Points, in no order, along strands that fork, close into loops and pass close to each other.
In the rows, zero is written as 100.
Two points are linked if the straight distance between their rows is under 68.4. Some points are linked to none.
K_245: [89,98,78,129,114,92,119,86,106,118,86,117,101,103,99,114,91,119,107,101,103,94,77,117,79,99,123,110,115,98,95,128,98,78,116,92,102,78]
K_730: [85,92,77,116,87,95,93,102,103,72,93,101,80,94,96,97,99,101,72,96,106,80,78,99,82,97,103,132,115,96,94,112,81,74,116,52,113,97]
K_409: [67,96,100,107,91,101,103,83,102,61,84,127,84,103,87,76,82,96,91,88,88,60,93,103,110,104,96,93,111,115,95,107,113,101,110,89,79,101]
K_243: [90,103,84,101,100,72,114,115,103,82,95,135,93,99,104,99,103,113,101,104,108,125,69,64,81,150,122,130,78,114,116,92,72,117,108,87,100,106]
K_213: [94,124,106,93,112,91,104,86,106,112,91,88,102,102,118,135,113,96,101,105,82,117,102,89,105,123,98,87,89,92,124,81,85,102,87,111,98,113]
K_747: [110,110,117,107,91,99,105,110,104,66,90,106,83,98,71,81,85,72,108,99,100,79,99,84,121,95,82,85,107,117,70,106,135,96,113,89,83,99]
K_3: [123,102,95,108,97,85,78,111,110,130,124,97,73,71,100,94,130,121,94,117,115,141,96,100,92,118,129,105,77,98,90,106,101,108,101,87,108,97]
K_205: [67,89,89,94,118,90,112,76,92,89,96,109,109,101,110,113,109,120,97,90,92,80,97,106,118,103,106,90,110,102,121,101,105,109,88,114,84,83]
K_103: [92,82,71,87,110,85,110,101,100,91,118,73,113,99,101,127,119,120,92,98,108,91,95,103,119,95,104,103,93,90,118,105,104,99,93,99,110,68]
K_426: [92,76,90,99,88,101,84,75,107,97,106,113,93,101,91,74,99,119,100,89,107,78,123,137,106,76,99,89,109,106,78,119,121,95,105,112,98,86]
K_32: [85,100,91,102,97,116,97,75,92,107,94,83,115,103,115,117,103,102,88,87,75,88,105,119,82,99,108,107,109,82,113,94,58,99,104,93,112,109]
K_805: [100,78,108,61,108,112,106,91,98,97,108,71,118,107,123,112,110,84,102,87,84,87,130,114,118,70,82,78,114,87,98,90,100,107,82,115,97,89]
K_517: [72,76,95,89,94,103,108,90,95,53,104,102,118,101,101,86,95,114,83,67,95,54,99,115,122,94,101,94,115,99,110,105,114,112,102,105,80,89]
K_510: [92,100,104,112,90,105,66,76,111,113,94,97,74,92,104,98,107,86,88,111,85,91,98,123,79,91,106,99,112,84,79,108,88,85,106,80,106,97]
K_126: [88,93,113,79,74,131,63,90,99,61,108,81,105,104,91,72,99,83,71,74,90,79,117,109,103,91,74,101,100,97,107,78,99,115,92,87,91,124]
K_124: [85,101,107,105,123,90,108,75,109,74,85,93,76,93,102,111,104,82,101,115,81,68,92,87,128,106,104,69,113,98,87,108,114,95,100,85,81,76]
K_576: [91,87,78,105,86,81,101,114,100,70,99,114,78,89,96,84,105,118,77,100,112,102,80,81,83,112,111,136,96,108,103,107,78,96,117,63,107,104]
K_70: [116,102,107,100,104,102,119,109,106,72,88,63,107,102,98,117,90,58,99,107,89,72,94,86,119,95,91,88,113,91,76,100,103,88,106,85,101,77]
K_792: [91,73,86,95,105,92,93,81,99,111,107,114,99,110,94,91,108,129,106,92,117,94,113,125,110,79,104,90,98,109,96,117,129,110,99,125,95,76]
K_678: [104,94,91,111,93,99,101,85,100,112,98,92,95,93,100,102,95,105,94,103,92,88,103,114,97,98,115,100,111,89,81,111,90,96,119,89,108,94]
K_913: [105,89,105,86,87,129,63,85,99,104,112,62,105,106,109,93,105,80,83,96,82,91,133,123,97,87,86,90,97,79,88,83,75,105,94,84,109,107]
K_416: [76,113,106,102,111,81,91,96,106,86,85,137,66,93,103,102,108,102,102,119,98,114,85,66,115,136,106,98,79,113,111,83,115,114,86,92,86,107]
K_173: [106,82,87,96,82,87,68,116,106,90,124,90,68,80,93,85,132,112,80,106,121,115,104,91,101,98,104,120,85,107,89,106,101,100,103,61,115,101]
K_14: [97,92,98,97,93,93,95,108,102,64,101,100,91,102,70,86,101,91,92,92,113,79,97,88,123,92,86,93,94,110,87,106,137,98,103,92,93,91]
K_67: [104,103,109,84,90,120,95,114,88,89,108,90,131,116,88,101,93,87,98,95,118,105,114,96,105,88,66,108,89,103,114,81,112,101,88,122,111,116]
K_643: [123,120,101,101,108,98,140,127,94,105,98,78,131,102,100,136,93,89,108,105,101,114,88,81,98,120,108,112,95,93,120,95,73,88,108,107,110,107]
K_769: [120,110,110,110,103,94,85,93,110,147,112,100,74,71,110,93,117,110,106,118,98,134,105,111,94,114,131,89,94,91,84,103,93,119,106,105,99,107]
K_481: [89,104,123,97,108,118,111,85,95,97,76,104,116,114,108,108,78,79,109,99,85,79,109,110,100,81,81,86,125,104,94,97,99,95,99,116,97,106]
K_914: [100,88,77,99,81,94,77,114,100,102,120,111,88,95,96,86,119,118,85,101,120,126,100,94,79,97,98,128,81,105,110,100,92,102,99,82,115,109]
K_74: [90,85,105,82,98,96,88,99,102,63,105,84,102,104,81,91,113,97,89,83,107,75,109,103,129,89,85,82,94,107,103,100,141,115,85,104,89,84]
K_312: [70,109,99,87,103,87,109,102,103,42,101,98,103,83,96,103,101,96,79,89,91,70,81,75,124,136,105,94,98,102,114,82,106,109,93,86,78,100]
K_736: [122,105,105,88,82,97,91,126,94,80,118,83,91,86,90,91,114,93,89,104,112,115,107,70,118,108,98,104,76,102,100,84,105,121,97,82,108,116]
K_425: [67,93,104,97,88,106,60,75,102,75,93,98,86,91,106,88,112,108,76,91,78,76,105,107,98,110,93,95,103,90,123,85,86,106,85,81,91,115]
K_530: [113,93,100,97,106,107,103,92,96,121,106,85,116,102,107,108,102,107,104,97,97,101,116,121,105,80,101,96,109,90,90,104,99,98,104,106,110,90]
K_261: [118,107,103,119,108,96,116,116,94,130,99,135,94,114,87,81,80,112,129,112,116,115,96,104,92,95,102,96,95,122,92,115,120,99,98,133,94,95]
K_732: [112,114,99,121,117,92,89,96,113,160,107,122,93,103,104,93,107,124,122,105,108,141,85,111,71,105,114,106,90,100,108,116,112,99,98,120,96,107]
K_129: [70,101,88,100,100,96,89,98,100,65,93,96,103,108,85,113,102,94,88,95,99,74,80,92,102,97,83,110,101,97,121,100,108,83,89,83,100,90]
K_385: [95,94,86,115,104,82,107,107,107,73,92,119,81,105,69,91,94,100,110,100,118,81,93,95,117,92,94,93,97,120,82,122,144,83,110,97,92,72]
K_855: [88,101,79,86,95,97,68,103,105,84,109,69,96,101,97,125,121,103,79,98,107,104,93,98,98,96,83,114,87,87,131,90,94,86,75,81,119,95]
K_588: [112,118,102,101,110,94,144,103,102,117,82,92,124,98,115,131,93,100,107,101,87,117,92,88,95,133,124,105,107,92,117,97,54,102,117,102,101,114]
K_135: [97,115,86,128,128,78,119,95,115,120,89,115,89,94,95,119,99,107,105,115,99,112,65,95,87,115,125,107,102,104,98,123,99,76,113,85,92,81]
K_985: [144,89,84,100,89,107,124,134,83,114,131,85,122,98,95,86,90,110,106,101,121,115,113,97,112,96,112,112,92,100,98,102,92,108,111,102,115,98]
K_831: [64,107,121,77,99,111,99,84,93,69,95,94,118,104,111,111,97,94,88,83,78,67,105,97,111,113,86,85,113,96,119,80,90,111,79,116,83,117]
K_278: [122,102,105,103,82,119,76,102,95,128,119,86,95,93,97,86,102,97,93,108,103,128,119,108,89,90,91,107,89,97,89,94,88,94,102,91,115,120]
K_911: [104,82,123,77,116,115,105,84,104,136,96,92,113,108,128,98,101,90,121,89,84,109,136,134,97,48,90,80,125,92,83,97,103,94,92,122,106,91]
K_898: [119,104,98,102,91,103,96,120,103,82,103,68,104,99,85,108,102,69,92,109,106,89,93,85,108,94,84,106,99,92,95,96,101,83,101,80,117,92]
K_562: [117,101,109,125,85,118,119,110,97,107,83,114,100,105,90,78,63,87,123,103,103,81,110,122,89,78,99,96,127,105,68,120,97,76,121,108,106,101]
K_338: [115,110,111,121,84,101,82,92,106,111,94,101,61,75,100,86,103,86,96,123,93,101,97,104,87,108,111,100,110,95,68,110,87,88,114,74,105,111]
K_793: [78,111,94,129,115,97,105,65,114,119,79,116,91,101,107,119,100,104,104,105,80,91,78,120,76,101,119,99,123,92,85,121,89,79,116,90,93,90]
K_664: [78,98,125,94,98,105,75,79,104,83,83,120,83,110,86,84,96,96,97,94,92,85,114,101,113,100,81,80,95,115,104,91,125,115,87,110,81,114]
K_809: [112,106,123,99,104,115,88,84,103,137,90,74,102,104,124,106,104,68,108,111,74,96,123,124,88,78,93,78,116,81,75,98,84,94,98,102,99,100]
K_724: [91,86,118,68,81,131,83,82,96,76,112,84,119,102,108,73,93,100,83,75,81,80,139,120,111,89,83,85,102,97,94,79,93,123,98,106,87,119]
K_444: [99,77,94,100,76,100,70,93,106,95,111,103,76,94,82,68,107,108,94,98,112,92,123,120,100,84,99,98,94,104,76,113,120,96,111,91,101,97]
K_843: [101,125,120,103,112,113,114,95,96,109,76,100,110,111,108,120,80,77,108,111,79,98,97,90,93,105,86,96,112,96,104,91,84,92,102,106,105,116]
K_371: [126,125,111,98,125,88,99,103,114,153,107,87,100,100,112,115,117,110,118,113,99,136,98,100,101,105,106,83,88,93,114,102,113,104,88,124,97,102]
K_133: [126,122,103,127,107,86,90,102,118,138,102,81,79,76,100,111,115,93,103,121,96,114,81,106,83,109,130,100,105,83,77,117,94,76,112,85,101,88]
K_61: [125,113,117,121,109,112,118,96,102,154,95,100,108,97,118,97,88,102,119,101,92,111,102,130,77,84,117,95,123,90,80,115,87,87,113,114,101,103]
K_537: [132,109,119,120,89,106,111,112,96,109,91,99,80,95,86,74,76,77,116,113,98,91,107,97,104,92,100,87,110,108,69,115,105,90,116,97,101,102]
K_978: [138,127,110,107,123,97,117,110,112,162,113,78,122,102,114,115,104,104,120,97,95,131,90,108,78,93,113,95,100,85,117,104,100,87,97,111,104,110]
K_943: [108,89,67,105,105,85,102,115,100,104,108,87,109,101,91,116,110,115,91,103,119,110,80,98,96,94,103,119,89,96,113,112,108,89,105,90,117,77]
K_603: [132,115,96,131,99,96,88,119,104,152,120,118,91,87,91,72,99,111,113,105,122,126,81,131,62,100,130,119,100,98,83,126,97,80,103,102,106,108]
K_69: [136,122,96,104,111,100,125,121,107,134,109,68,127,101,101,130,101,96,113,102,99,133,95,97,93,109,109,106,92,85,125,97,79,88,99,104,112,109]
K_734: [106,122,107,122,133,86,113,87,115,126,85,105,80,90,104,121,104,93,112,126,89,108,81,94,107,114,122,83,106,97,89,117,107,81,109,93,87,79]
K_275: [83,97,80,107,117,73,121,103,101,77,89,146,82,95,100,94,96,119,111,112,106,111,73,68,97,146,125,117,77,118,105,101,94,115,111,87,83,91]
K_859: [84,97,81,112,86,106,91,100,90,96,93,108,111,108,95,105,98,109,84,88,104,105,87,101,70,95,95,132,102,97,120,101,79,85,104,83,120,112]
K_923: [102,115,114,113,91,109,71,93,97,131,90,129,84,110,92,84,95,104,101,110,105,129,99,105,72,92,84,106,91,111,104,96,101,96,94,104,107,126]
K_149: [75,111,109,99,95,89,88,94,100,72,87,120,77,91,100,100,104,93,83,112,94,100,87,70,103,131,96,110,91,109,116,80,90,110,98,78,93,129]
K_995: [83,111,102,76,104,100,109,109,104,46,110,70,113,91,98,117,109,82,85,87,92,69,92,73,132,122,91,84,101,95,111,84,107,112,84,100,85,95]
K_424: [102,91,94,85,80,111,95,109,85,101,116,114,110,102,97,78,98,123,100,93,112,123,116,92,100,109,92,108,72,112,109,87,99,133,100,118,101,120]
K_554: [99,94,116,103,97,118,112,99,99,82,74,88,114,118,111,103,74,58,107,95,80,62,110,114,95,79,84,91,129,88,68,103,87,92,108,96,101,92]
K_392: [118,105,97,113,103,81,113,107,100,108,101,104,86,81,97,101,99,106,100,116,101,112,90,85,107,126,121,101,94,102,97,103,87,109,118,92,103,95]
K_95: [119,100,96,121,74,105,100,134,95,74,99,106,94,106,80,75,85,82,98,97,119,91,95,86,97,87,86,118,99,110,88,103,113,86,111,80,112,111]
K_820: [77,106,98,109,130,77,105,77,111,99,85,131,70,92,105,107,105,109,107,122,89,105,88,78,121,130,119,83,93,107,104,97,117,109,96,105,78,86]
K_367: [124,108,86,110,106,94,99,128,99,103,106,74,106,107,85,115,107,85,100,112,119,113,83,89,97,89,91,114,93,98,108,105,107,76,95,82,123,84]
K_733: [100,110,87,104,112,100,108,97,99,127,99,99,123,113,103,125,101,120,107,94,102,122,88,105,79,102,103,116,93,96,129,101,90,93,103,111,108,101]
K_177: [116,94,78,111,111,84,92,109,107,140,119,120,101,104,98,92,109,131,118,103,121,136,85,111,76,105,120,113,77,102,105,116,112,108,100,114,103,82]
K_496: [103,92,96,88,108,91,122,116,87,98,104,118,118,109,92,103,98,112,115,98,122,100,95,83,114,100,93,101,89,115,110,99,121,114,96,130,94,85]
K_194: [115,90,110,103,88,113,111,101,101,87,89,104,113,117,89,81,71,85,118,89,114,72,123,125,105,67,88,90,123,107,73,110,120,83,113,113,103,92]
K_955: [100,117,108,114,109,89,74,93,112,138,94,124,80,98,103,103,115,106,103,119,103,137,87,95,78,109,104,103,86,105,114,99,108,103,91,105,99,116]
K_420: [113,102,107,124,92,98,101,91,102,139,99,121,76,79,104,83,99,112,109,112,100,116,102,118,86,113,130,96,109,99,68,122,92,101,119,107,99,102]
K_417: [114,111,127,107,110,117,92,83,104,154,97,95,105,105,124,98,94,93,115,100,80,113,119,132,73,79,98,84,115,88,84,99,92,95,107,112,103,113]
K_706: [78,85,87,98,100,105,82,89,104,66,92,67,106,104,100,113,106,82,78,94,84,61,88,107,98,99,89,98,112,81,110,94,88,89,88,72,105,81]
K_830: [99,81,106,92,65,126,85,82,98,84,112,98,105,100,95,61,84,106,87,78,98,83,140,121,100,85,86,101,107,105,80,96,97,112,119,100,97,118]
K_475: [146,102,92,114,96,103,108,150,87,115,121,99,113,107,82,87,92,102,106,107,127,123,93,90,94,96,103,121,83,108,107,103,99,95,97,98,120,104]
K_646: [85,85,108,81,119,108,113,97,103,83,80,68,119,117,127,128,98,53,108,89,70,60,104,111,104,77,87,79,131,77,90,94,86,95,78,101,90,80]
K_7: [92,94,111,99,84,99,60,101,106,74,95,110,67,98,85,79,110,89,82,103,107,96,106,93,99,88,78,101,92,116,98,93,122,101,86,76,98,117]
K_317: [81,90,80,114,89,89,115,102,102,61,94,131,86,102,79,78,78,107,101,89,108,64,93,100,110,100,101,103,106,116,84,118,128,91,123,88,85,83]
K_253: [81,87,97,107,107,102,125,79,103,89,82,104,105,108,104,107,88,94,108,94,88,65,98,118,105,74,102,92,128,100,78,122,106,84,108,103,97,76]
K_822: [80,117,115,89,108,105,85,77,102,107,89,90,104,110,111,123,105,89,103,100,80,104,108,103,95,100,78,83,98,91,126,78,96,99,74,121,98,116]
K_209: [92,92,84,88,86,100,101,95,96,98,108,103,105,90,108,96,107,125,87,94,99,109,104,95,104,125,111,109,82,99,114,87,84,129,109,104,97,108]
K_999: [76,96,119,99,89,117,63,70,103,88,88,111,91,111,94,82,94,93,90,93,89,76,113,121,93,83,77,88,109,106,103,94,109,101,87,102,93,113]
K_627: [112,82,113,82,97,121,107,102,99,98,103,89,132,122,101,85,78,87,115,90,115,91,136,126,107,55,76,92,118,100,84,95,116,94,100,116,110,96]
K_860: [122,87,108,100,119,96,149,110,101,131,96,106,105,92,118,103,88,96,124,101,95,100,107,115,113,64,121,84,134,99,73,126,106,84,109,117,101,72]
K_671: [97,87,91,78,89,108,124,117,89,62,119,92,135,102,93,90,95,109,89,75,114,81,105,92,124,98,96,106,102,111,101,94,121,123,107,118,92,98]
K_987: [87,113,120,97,94,113,65,86,100,103,85,98,98,119,94,103,98,77,93,105,93,98,105,103,89,84,69,92,101,98,115,84,105,90,80,101,108,118]
K_940: [83,118,92,96,114,93,134,99,97,95,84,117,125,102,107,132,89,108,99,99,90,108,85,79,90,145,115,113,95,101,127,95,63,101,109,109,93,116]
K_654: [57,107,102,91,118,102,119,83,92,71,89,106,121,107,111,129,97,101,97,92,82,71,87,94,115,113,98,91,113,98,125,97,96,100,82,114,78,95]
K_642: [80,116,105,86,85,92,97,110,99,68,101,108,91,81,107,100,111,104,85,102,97,108,101,64,114,147,110,100,80,105,115,73,88,129,97,97,92,133]
K_166: [121,95,78,113,103,75,95,126,104,129,117,131,84,93,98,84,116,130,113,106,124,144,71,97,63,116,125,127,75,112,103,114,95,108,100,95,106,88]
K_437: [111,83,97,99,81,94,57,105,104,102,124,105,65,86,81,76,127,114,96,103,126,114,116,105,104,90,106,101,83,109,77,111,126,101,95,82,107,92]
K_962: [90,94,87,95,99,92,101,118,92,75,103,116,119,120,81,108,93,106,101,98,126,96,84,84,105,99,88,118,87,116,116,95,127,100,92,115,104,86]
K_378: [124,93,79,99,100,69,89,129,108,112,123,105,79,85,100,93,127,127,101,110,124,140,82,86,85,120,123,120,70,102,105,109,94,111,100,81,112,85]
K_656: [119,87,84,109,97,112,121,103,87,139,116,107,126,105,112,86,82,131,108,88,112,124,107,126,81,97,119,120,105,98,96,111,77,107,118,113,112,107]
K_648: [100,115,115,86,100,105,122,102,94,82,91,91,115,95,109,115,90,81,101,102,87,91,101,76,116,117,93,93,107,99,101,85,92,109,102,108,91,112]
K_284: [112,102,104,87,114,79,116,105,97,104,106,100,93,90,109,110,111,111,106,109,106,116,102,76,130,117,111,82,84,102,104,90,110,130,97,119,93,92]
K_162: [116,98,90,109,90,104,113,131,84,106,106,127,116,113,86,87,83,107,106,99,127,116,86,93,82,101,96,130,88,114,112,102,97,98,104,111,108,106]
K_219: [119,111,127,112,90,105,111,107,101,81,86,93,78,87,95,85,81,65,102,116,85,80,105,84,117,106,92,81,110,104,63,100,105,101,117,85,92,109]
K_271: [66,88,78,85,105,88,100,91,95,74,106,82,115,99,107,124,114,123,89,84,102,76,91,105,120,109,105,91,95,90,136,96,101,105,77,109,91,79]
K_263: [107,101,107,101,110,90,101,90,111,96,94,72,84,90,102,117,109,74,100,118,81,81,99,90,120,102,102,73,112,88,81,102,101,98,102,89,95,76]
K_227: [92,96,87,101,101,91,104,96,101,83,98,95,89,89,101,108,104,107,89,104,98,91,96,88,110,118,106,103,97,98,101,102,92,107,112,90,101,97]
K_620: [116,115,95,108,105,93,88,93,117,132,104,69,90,81,111,120,119,98,90,110,84,119,96,101,91,114,118,99,95,78,94,101,81,95,109,85,106,101]
K_751: [94,98,102,110,119,96,128,84,99,113,85,116,99,105,109,111,90,105,115,106,92,92,97,108,109,90,108,88,118,105,87,118,108,95,105,116,88,82]
K_473: [104,90,99,72,88,109,89,101,91,96,122,93,115,101,97,92,112,119,100,91,114,113,128,99,117,97,83,91,72,107,112,87,119,127,90,117,99,106]
K_11: [134,121,121,109,124,88,110,108,104,134,100,92,85,90,101,107,107,92,122,128,100,121,105,86,119,104,112,72,96,103,95,100,112,108,94,115,96,95]
K_189: [77,102,76,102,116,89,111,102,97,99,95,121,123,120,98,131,97,119,104,94,110,106,73,91,86,111,100,124,86,103,136,101,100,90,95,115,101,87]
K_675: [102,101,111,91,100,104,79,103,95,100,105,100,105,114,86,99,107,98,103,99,118,111,116,94,109,84,78,93,82,114,109,94,130,110,86,118,104,105]
K_303: [91,93,97,84,81,120,67,93,100,74,112,64,106,102,99,98,114,83,79,85,90,86,116,105,102,92,74,99,92,85,110,79,88,103,84,80,107,109]
K_944: [76,100,112,83,90,107,77,77,97,83,103,89,94,92,108,97,105,105,86,93,81,88,115,102,114,113,90,79,96,92,118,79,91,125,86,107,86,122]
K_357: [97,120,92,102,109,76,91,89,118,120,96,83,86,87,112,129,122,113,92,110,89,126,91,92,95,132,115,100,81,83,124,92,82,102,97,88,107,107]
K_592: [85,106,76,98,105,81,74,94,113,104,108,81,84,96,108,122,129,119,82,103,98,120,85,103,88,110,104,113,83,86,127,99,93,89,88,78,110,95]
K_692: [76,90,115,73,107,113,113,86,98,74,93,79,123,107,123,113,102,83,98,78,76,69,114,105,119,84,89,81,127,88,106,89,94,107,82,111,88,93]
K_817: [115,89,105,84,118,100,137,118,85,118,103,123,129,112,109,98,86,115,128,95,116,117,105,101,110,86,100,101,103,117,111,102,111,116,94,146,97,93]
K_501: [88,92,100,78,83,125,96,107,99,55,111,69,140,112,95,96,93,76,86,75,105,63,107,105,109,91,75,103,111,92,103,83,104,99,92,101,101,104]
K_340: [102,77,124,57,113,111,127,102,92,115,99,84,129,108,127,107,101,87,117,84,92,105,127,116,116,51,82,84,125,89,100,89,106,96,83,126,106,93]
K_967: [93,105,107,84,80,98,72,117,100,63,106,93,84,94,86,90,118,89,81,93,111,101,103,76,109,100,78,103,82,111,109,84,119,112,86,78,100,122]
K_861: [121,105,104,115,89,91,96,118,98,96,100,107,69,82,88,87,102,91,97,117,104,111,94,77,103,114,108,108,95,107,82,103,97,96,114,73,106,107]
K_64: [78,85,80,106,83,98,80,101,95,92,99,127,94,109,89,86,100,122,88,90,119,106,92,104,78,91,91,132,94,110,113,103,101,91,102,91,115,105]
K_607: [102,82,95,97,72,123,90,99,84,109,119,120,110,109,93,62,86,123,98,92,119,115,128,117,89,91,92,118,88,110,98,93,98,117,110,113,107,123]
K_83: [98,99,80,104,94,74,117,125,97,72,99,114,92,94,95,107,100,107,89,108,113,117,75,65,87,130,119,139,90,110,112,102,66,92,116,64,110,104]
K_957: [110,101,103,95,80,131,77,94,96,117,112,75,111,103,111,96,100,89,91,98,83,115,123,114,83,92,84,111,92,82,96,80,68,93,103,86,114,126]
K_343: [93,90,118,80,124,104,112,79,111,138,85,89,113,107,144,124,112,89,115,92,69,102,115,128,94,59,102,75,131,82,90,99,96,96,90,115,99,92]
K_391: [84,113,99,85,97,103,94,111,106,53,101,64,103,97,97,127,111,71,80,100,88,78,88,72,110,120,83,102,96,87,116,77,88,94,83,89,104,105]
K_269: [101,98,108,91,129,94,130,77,113,142,93,89,111,94,141,129,118,106,110,89,69,110,104,116,93,80,125,87,127,81,95,111,85,96,99,112,92,94]
K_589: [92,108,117,107,79,120,90,91,91,99,82,119,94,103,99,82,78,91,93,99,89,94,104,97,81,102,86,109,111,106,95,87,88,103,115,98,102,134]
K_365: [127,117,131,108,106,108,92,97,103,132,97,80,86,88,106,99,98,69,108,123,82,110,114,101,101,92,99,75,109,91,75,98,92,94,103,96,100,101]
K_921: [133,83,90,96,97,96,111,120,91,105,128,91,101,90,91,83,105,116,105,102,122,108,114,98,124,98,112,98,86,106,82,110,114,116,109,105,106,84]
K_191: [117,77,85,104,76,120,107,104,89,123,124,109,115,98,98,65,83,131,104,95,115,114,123,124,93,92,112,118,98,106,85,105,87,109,121,109,109,106]
K_322: [77,102,103,102,121,101,117,83,102,69,83,103,104,107,100,113,88,80,107,101,84,63,90,93,121,93,94,83,121,102,93,114,115,84,94,97,82,77]
K_548: [97,107,113,103,79,128,78,91,92,101,87,90,102,106,108,97,87,76,84,97,79,97,110,103,77,95,81,111,107,90,100,80,62,98,105,88,109,132]
K_350: [139,113,104,129,105,104,120,116,102,157,112,113,101,91,102,77,85,107,119,102,112,112,92,136,72,97,139,104,114,93,78,130,85,87,110,112,103,103]
K_242: [76,119,102,79,108,88,107,106,100,75,101,108,96,93,110,123,110,108,98,106,95,107,98,62,124,149,106,83,73,108,124,74,105,126,81,121,89,114]
K_503: [114,90,96,110,108,98,99,103,97,132,107,118,106,113,91,89,96,116,115,100,123,111,105,123,96,81,101,97,98,110,95,112,125,97,99,129,105,85]
K_600: [96,103,97,124,112,79,114,112,101,90,86,147,70,97,87,92,92,103,115,121,110,115,71,73,96,129,111,113,88,121,97,108,106,92,104,80,89,95]
K_608: [58,104,88,98,97,100,94,110,94,55,96,122,105,113,86,106,91,98,85,92,111,80,71,79,91,111,83,128,98,113,131,93,108,79,80,85,93,105]
K_268: [79,77,93,89,93,107,81,90,100,55,108,79,112,107,85,87,106,103,85,73,106,56,103,116,123,85,88,90,109,95,110,99,121,100,86,95,89,82]
K_234: [117,106,93,117,98,111,118,115,85,131,96,120,123,118,97,87,74,116,111,93,110,123,94,109,68,102,109,125,104,107,108,102,80,100,111,118,111,118]
K_427: [108,107,101,125,99,95,109,117,96,106,91,135,81,106,82,84,83,99,116,113,114,108,82,92,93,101,100,105,97,119,91,114,117,86,108,103,96,103]
K_155: [129,103,97,119,88,106,84,112,101,140,120,101,95,90,87,82,105,102,107,111,115,122,102,120,82,90,116,112,95,98,83,115,99,84,104,98,113,100]
K_366: [86,103,109,118,128,101,123,65,109,132,76,118,100,105,121,115,91,107,118,102,77,88,96,122,91,79,114,84,135,96,79,125,99,83,105,105,87,87]
K_25: [117,103,99,95,96,84,100,126,92,93,110,108,82,91,94,96,114,110,107,114,120,122,97,67,118,119,112,98,66,112,102,88,116,130,95,98,101,101]
K_110: [87,102,115,97,76,108,74,96,91,99,94,132,83,108,92,79,94,106,92,100,106,114,107,94,84,99,81,112,91,115,112,86,100,113,95,105,100,136]
K_570: [120,91,97,93,107,111,124,106,84,136,119,110,123,105,114,90,87,128,121,88,110,125,113,114,97,91,105,106,100,107,105,105,95,120,106,135,106,105]
K_644: [93,94,98,112,94,111,89,90,105,73,84,77,96,109,97,105,92,66,90,101,79,58,96,112,90,88,89,98,122,83,81,104,85,86,108,73,101,88]
K_187: [75,103,79,93,99,93,114,126,90,69,101,119,116,111,86,114,97,107,93,98,116,98,69,71,93,116,95,132,86,113,127,96,104,93,96,99,101,95]
K_476: [109,89,109,85,120,84,124,92,98,103,101,100,87,86,108,101,109,105,113,105,95,100,113,89,138,95,108,71,109,107,85,109,120,119,103,122,85,86]
K_325: [121,97,107,90,105,118,105,108,91,114,108,80,132,115,102,102,93,94,111,98,109,109,119,113,107,70,81,100,104,97,102,93,109,96,92,118,115,96]
K_948: [90,110,86,90,100,97,91,102,103,83,99,59,111,103,103,138,116,84,85,96,92,95,97,92,98,108,88,104,90,80,126,84,84,86,85,92,114,100]
K_342: [86,113,101,87,115,96,137,100,93,90,89,116,119,99,116,125,93,104,106,99,94,100,93,76,114,128,110,99,102,105,113,92,84,115,101,127,88,106]
K_212: [89,96,114,91,113,93,90,76,102,91,97,109,80,96,94,91,109,108,104,102,99,94,119,97,132,96,98,66,93,111,92,98,129,125,93,117,81,95]

How many points has the smallest loop of links through each point below? Write none if it is on no loop.
K_510 -> 6
K_898 -> none
K_675 -> 9
K_64 -> none
K_378 -> none
K_385 -> none

A fork is a point with three links, a tip a point with one. Leave the first point through the second and follow the links. Name the first fork or tip that comes.
K_70, K_898 -> K_831
K_365, K_809 -> K_957
K_978, K_69 -> K_187
K_554, K_481 -> K_11
K_7, K_967 -> K_357
K_576, K_83 -> K_859
K_859, K_64 -> K_730
